Points on a hilly landscape, in no order, each with its height.
From any point a ball rolls to the lowest of the 2 points nearest to it. It stops when none of these is lower. Distance is the straight distance between rows; heights are no part of it.
z950 h=5.65: [127 145 161  99 156 107  81 109 167 121 105 144 133  83 119 196  84  95
 156 151 151 156 151]
z949 h=2.29: [ 84 129  79  67 150  76 110 174  92 148 116 121 145 130  98  94 189 131
 117 137 156  94  92]
z828 h=7.27: [187 131 190 128 115 134 125  81 163 135 125 132 130 132 128 168  55 122
 148 133  89 166 139]
z855 h=5.90: [127  87 163 189 118 194 170 117 123 163 139 101 109 195 132  98 121 185
 121 104 105  80 160]
z4 h=7.12: [121 121 184 121 177 140  93  90 158 176 137 147 111 178 127 167  91 162
 140 130 132 107 152]
z180 h=4.75: [115 161 160  92 215 103  77 116 163 161 136 186 119 151 150 152 103 168
 152 136 129 121 107]
z962 h=2.80: [100  97 113 162 112 161 150 150 115 124 128  95 116 138 128 116 144 121
 118 115 144 113 157]
z202 h=4.69: [110 111  83 165  83 156 178 169  83  97 127  92 120 128 129  72 180 120
 100 125 137 106 131]
z62 h=5.32: [ 76 124  76 136 135 136 123 156 107 111 134 120 106 103 132 107 173  98
 107 132 174 120 134]
z977 h=1.16: [211 149 164 124 142  98 128  87 132 139 146 169  96 156 131 104  98 180
 130 134  77 132  60]
z353 h=2.56: [122 140 115 147  79 166 173 162 130 105 137 145 145 124 140  93 123 118
 119 102  95 164 125]
z797 h=5.95: [ 46 160  79 103 149 147 137 178 129 135 141 167 160 111 147  91 161 115
 115 108 148 142 125]
z787 h=3.94: [ 98 106  77 132  94 130 156 176  88 126 119  83 135 138  97  94 172 120
 112 120 145 105 134]
z81 h=5.33: [131 111 104 181  76 165 201 160  77 115 131 101 117 149 134  44 178 153
  98 123 113  94 113]
z954 h=4.30: [142  85 111 192  88 146 152 128 104  76 128  66 114 106 139 140 158  87
 116 127 149 119 165]
z678 h=5.13: [ 89 172 154  95 193 138  99 117 173 161 141 191 142 140 152 146 100 149
 139 119 134 135 130]
z948 h=6.16: [110 134 123 102  69 148 181 172 134 161 115 134 194 163  98  74 108 157
 140  97  64 141 125]
z389 h=2.69: [147 122 122 110 198  68  84 118 114 143 124 130  77 145 124 137 147 175
 137 155 145  83  89]
z323 h=2.35: [140 121 124  80 178  59  92 131 113 162 115 114 111 167  91 131 147 175
 142 151 136  75  87]
z37 h=1.89: [196 124 149 151 116 114 131  85 118 113 139 119  97 128 132 135 116 135
 121 134 113 136 102]
z341 h=5.40: [ 71 120 119 130 181 138  85 122 151 131 135 133 105 102 137 165 138  95
 129 131 185 124 165]
z540 h=4.97: [ 64 170 102  72 131 133 141 174 141 157 115 165 211 118 119  94 133 131
 131 106 112 144 127]
z225 h=3.70: [ 92 143  72 107 169  87 100 154  98 107 134 143  87  96 142  99 192 115
 108 148 183 109  91]
z156 h=7.30: [213 128 144 106 146  46  85  99 127 112 108 119  98 119 102 172 102 138
 164 170 112 134  88]
z689 h=3.73: [ 49 145 128 147 168 193 121 136 167 137 148 186 135 119 174 127 120 119
 127  98 143 153 166]
z103 h=7.34: [170 118 157 121 122  94 108  97 139 127 114 103 119 119 103 181  92 111
 145 146 128 141 141]
z447 h=2.32: [220  97 154 178  99 114 137  63 109 101 144  83 107 125 143 157 121 118
 123 137 113 127 128]
z2 h=3.12: [157 134 109 155  59 144 169 146 120  79 137 128 141 116 139 102 128  97
 112 114  97 177 113]
z255 h=4.22: [146 147 109  88  71  97 140 152 126  95  97 116 173  91  93 143 115  84
 133 145 115 173 126]
z909 h=6.63: [100 147 169  64 157 123 116 126 164 199 108 146 185 189  99 147  91 175
 147 126 109 105 142]
z441 h=6.90: [146 104 173 166 141 174  99  82 169 123 143 132 109 102 157 188  84  96
 142 117 136 152 169]
z575 h=1.19: [144 194 142  43 171  71 108 134 160 143 101 194 185 107 125 127  95 166
 160 140  88 148  72]
z829 h=4.20: [110 135 152 117 232 107  64 103 155 147 144 171  78 147 161 153 127 164
 143 141 156  96 113]
z129 h=0.90: [189 161 151  91 122 100 150 107 129 154 140 171 132 163 113  82 100 180
 132 126  67 137  56]
z304 h=7.75: [ 23 123 109 142 183 188 124 147 130 146 146 147 103 146 165 102 171 134
 104 116 178  91 156]
z397 h=1.55: [119 120 109 150  97 152 164 153 113 129 135 119 129 146 125  92 138 131
 112 113 118 131 126]
z348 h=6.83: [122 144 188  94 163 138 109 100 174 189 127 160 148 188 122 161  74 178
 145 125 108 116 150]
z470 h=1.37: [136 174 149  49 192  63  91 131 159 157 107 183 159 139 124 144  98 178
 171 147 100 125  79]
z881 h=7.59: [144 122 153 145  85 169 174 131 141 154 130 125 146 171 119 106  90 155
 138 101  71 143 138]
z816 h=6.06: [ 90 139 124 122 180 133 106 129 130 147 143 153 104 140 142 120 144 140
 117 126 157 112 124]
z652 h=3.38: [ 92 178 103 102 133 139 123 147 149 111 131 183 165  76 150 123 117  99
 130 118 129 183 129]
z933 h=4.67: [ 78 131  84 137 120 145 130 162 125 100 131 135 126  89 137 123 150  84
 115 121 159 156 143]
z599 h=3.24: [178  98 115 197  96 116 144  89  78  83 137  72  95 100 152 131 181 113
 105 148 151  94 133]
z517 h=5.96: [144 123 138 120 124 104  87 107 149  88 111 118 120  72 123 195 104  66
 147 149 152 164 155]
z369 h=3.09: [192 119  99 147 115  64 115 104  82  84 129  86  90 104 116 134 173 123
 111 161 150 106  93]
z157 h=3.00: [ 82 152  77  76 172  86  99 163 113 127 127 154 130 107 128 105 175 118
 124 136 164 114  94]
z133 h=7.51: [109 101 148 162  95 178 144 141 148 119 119 104 137 138 128 148  98 109
 149 102 112 142 184]
z906 h=6.85: [ 67 116 127 148 184 166 108 121 126 154 142 134  90 150 151 116 156 142
 110 127 177  81 153]
z542 h=0.64: [167 166 125  73 142  71 126 134 121 148 130 179 136 142 120  87 125 169
 138 136  85 136  46]
z312 h=1.62: [131 152 155  64 187  76  97 127 147 178 119 161 145 178 113 134 110 187
 157 139 110 101  89]
z88 h=5.88: [163 110 130 137  78 131 192 134 101 156 129 102 140 183  96  75 128 166
 115 113  82 112 100]
z319 h=0.92: [155 188 129  72 158  79 113 130 146 132 131 199 143 114 140 108 108 156
 142 132  92 160  62]
z570 h=3.82: [117  73 107 190 117 141 130 116  97 103 124  51  98 108 134 157 171 101
 115 130 175  90 177]
z866 h=3.39: [182 139 100 148 106  94 122 114  91  64 142 124  93  91 140 116 169 104
  99 150 141 133  87]
z335 h=3.99: [164 161 101  97  91  81 118 139 123  80 122 146 143  85 113 138 130  91
 128 149 123 177  96]
z999 h=7.45: [154 113 147 117  89 114 135 122 132 133 103  80 149 141  85 169  96 111
 144 140 119 139 158]
z582 h=7.25: [197 150 155 101 123  74  95  97 143  98 109 137 119  94 118 173  84 115
 154 160 108 162 103]
z358 h=4.53: [ 78 133  76 118 155 122 126 157  94 125 139 131 102 114 136  83 194 122
  99 139 177  97 107]
z364 h=4.66: [ 95 164  96  64  98 117 143 171 134 138 101 150 211 100 103 107 123 116
 133 118 104 157 122]
z195 h=5.19: [107 129 159 120 169 129  79 103 167 138 124 145 115 107 137 191  97 102
 150 137 159 140 164]
z205 h=6.91: [135 146 134  91 120 103 121 133 141 136 109 129 148 115 102 146 104 118
 139 139 125 152 122]
z322 h=6.48: [104  96 166 183 127 209 153 123 152 156 139 128 115 185 146 115 101 169
 126  92 104 104 172]
z75 h=5.25: [ 90  89 140 179 127 191 162 136 114 165 133  99 108 191 130  87 150 179
 111 112 127  65 162]
z566 h=5.71: [104 162 120  94 178 111 107 137 134 147 142 174 124 130 145 110 134 144
 125 126 138 125  97]
z469 h=3.37: [143 130 146 139 207 108  82  96 122 136 143 151  62 131 156 130 141 162
 128 147 152  91  99]
z169 h=1.65: [123 122  73  91 113  75 130 165  75 127 120 105 132 127  84  85 191 124
 106 143 149  98  80]
z206 h=7.16: [173 153 170 109 130 110 110  93 157 119 126 157 127 105 132 165  74 114
 143 139 105 173 118]
z657 h=6.46: [ 97 156 152  71 125 142 145 145 159 188 109 151 206 169 103 118  93 167
 144 110  89 125 137]
z713 h=0.91: [120  79 152 164 161 151  87  86 142 137 133  95  93 122 137 189 122 116
 139 130 166 104 182]
z927 h=1.47: [194 142 148 140 136 110 135  93 114 130 147 150  88 138 139 101 123 162
 114 136 105 127  75]
z569 h=7.49: [161 142 168 114  79 148 170 118 151 156 121 132 166 167 111 115  66 152
 141 115  58 159 126]
z917 h=7.03: [139 157 140 108 117 123 122 125 150 112 122 151 146  96 131 149  96 100
 138 133 120 176 128]
z115 h=7.39: [150 139 176 114 107 146 141 110 157 159 119 130 153 155 110 150  61 145
 145 125  84 152 148]
z131 h=5.57: [101 182 144 102 154 151 129 130 170 155 143 200 162 125 154 123  93 144
 134 106 109 164 125]
z114 h=5.22: [166 141 143 170 112 168 137 101 135  87 157 165 100  94 182 115 119 107
 109 117 115 169 107]
z754 h=3.71: [186  99 145 199 103 145 152  77  94  99 143  94  92 110 166 116 156 128
 106 139 130 106 125]
z200 h=4.23: [157 100 135 212 102 182 161 103 106  87 148 116  95 105 181 100 154 119
 105 125 132 115 134]
z604 h=7.55: [130 107 124 122  84 128 150 148 122 134 107  81 152 147  90 133 118 119
 133 124 113 131 148]
z611 h=2.98: [113  87  93 153 135 110 111 124  87 115 120  61  96 112 108 151 178 103
 116 144 187  92 154]
z272 h=6.32: [112 161 141  89  96 152 170 153 153 168 115 157 207 153 109  96  84 160
 139 105  64 152 127]
z864 h=2.43: [ 65 161 114 128 140 168 130 155 155 126 141 183 154  97 161 124 118 104
 131 105 135 169 151]
z587 h=2.00: [114 138 128  73 184  76  97 145 129 174 125 141 135 175 112 115 145 176
 140 137 131  88  86]
z45 h=7.64: [151 120 113 111  88  99 144 139 102 134 119  96 142 146  84 115 138 125
 121 137 117 127 113]
z64 h=5.39: [ 73 169 106  79 163 119 116 155 142 152 132 168 163 116 133 111 139 129
 129 118 140 139 118]
z117 h=3.40: [164  76 163 189 141 149 103  66 129 125 144  84  94 116 156 182 122 115
 131 124 155 103 165]
z208 h=2.81: [169 101 100 165 107  82 120 105  80  81 128  65  94  99 123 153 177 101
 110 154 165 107 130]
z226 h=5.70: [147 122 105 142  82 140 188 146  86 135 134 113 130 160 112  55 163 159
  98 125 101 109  87]
z539 h=2.78: [140 101  91 120  79  86 128 150  96 108 103  60 141 121  76 148 155  90
 127 148 150 126 140]
z584 h=4.92: [ 77 122 132 152 156 175 104 120 155 125 145 156 111 107 159 153 118 102
 129 114 157 142 164]
z823 h=4.41: [127 151 108  60  69  95 147 168 122 119  86 119 206  96  81 128 117 102
 137 138 103 157 121]
z291 h=4.21: [ 80  80 117 174 129 175 157 151 104 145 124  84 111 163 124  98 161 151
 114 117 151  72 169]
z901 h=2.30: [134 102  89 142 109  99 115 136  95  96 118  73 115  96 103 154 165  86
 119 145 168 120 142]
z406 h=3.56: [176 108 113 186  44 148 189 140 105  68 128  89 136 133 133  98 141 104
 118 115  89 147 133]
z196 h=7.38: [125  96 150 170 118 174 124 111 155 110 129 111 121 111 145 173 101  96
 142 114 135 150 177]
z554 h=3.72: [151 147  96 133  93 110 126 131 111  76 136 138 115  90 131 123 145  88
 107 143 135 160 104]
z264 h=6.36: [ 79 107 126 127 141 150 117 142 140 144 125 112 130 134 113 158 122 113
 134 122 158 121 177]
z160 h=6.01: [137 122 115 108  70 138 186 165 107 159 123 120 171 181  87  65 130 159
 123 106  68 124 102]
z188 h=2.87: [197  76 154 193 113 121 121  63 109 103 141  67  97 107 154 175 140 108
 130 137 147 104 152]
z458 h=7.08: [107  89 160 187 103 205 153 144 161 127 129 108 126 161 144 126  95 139
 146  84 102 120 192]
z26 h=4.11: [ 71 161  75 105 120 128 124 170 126  95 129 160 146  69 138 120 151  78
 120 125 153 168 128]
z452 h=6.77: [114 126 123 108 136 113 114 139 126 141 122 118 129 127 105 140 128 120
 128 136 143 126 134]
z905 h=6.08: [113 107 169 171 163 191 100  91 167 136 151 153  95 124 174 165  94 119
 133 107 145 133 167]
z952 h=4.82: [143 113 143 198 115 197 148 106 134  87 157 150  97 100 190 111 128 108
 109 112 122 150 134]
z978 h=3.81: [103 108 152 146 188 148  71  92 155 134 139 130  86 113 148 187 120 106
 137 129 174 117 167]
z610 h=3.28: [ 99  91  82 128  79 116 146 176  99 117 100  60 149 129  84 131 160  97
 128 129 149 114 158]
z923 h=3.88: [179  92 116 183  60 125 166 126  95  74 125  60 127 122 125 135 150  97
 112 129 117 125 147]

For each start below, name the point where the ball stops.
z348 => z901
z226 => z901
z917 => z713
z323 => z542
z133 => z397

Call two points neighbours if one is among the 2 nearest of the other. Go from one point of each pair to the other, from neighbour to neighbour, staying as low as possible. Name the highest point that can't be avoided.
z542 and z901 => z341
z397 and z901 => z954
z713 and z542 => z117
z169 and z901 => z787
z864 and z397 => z62
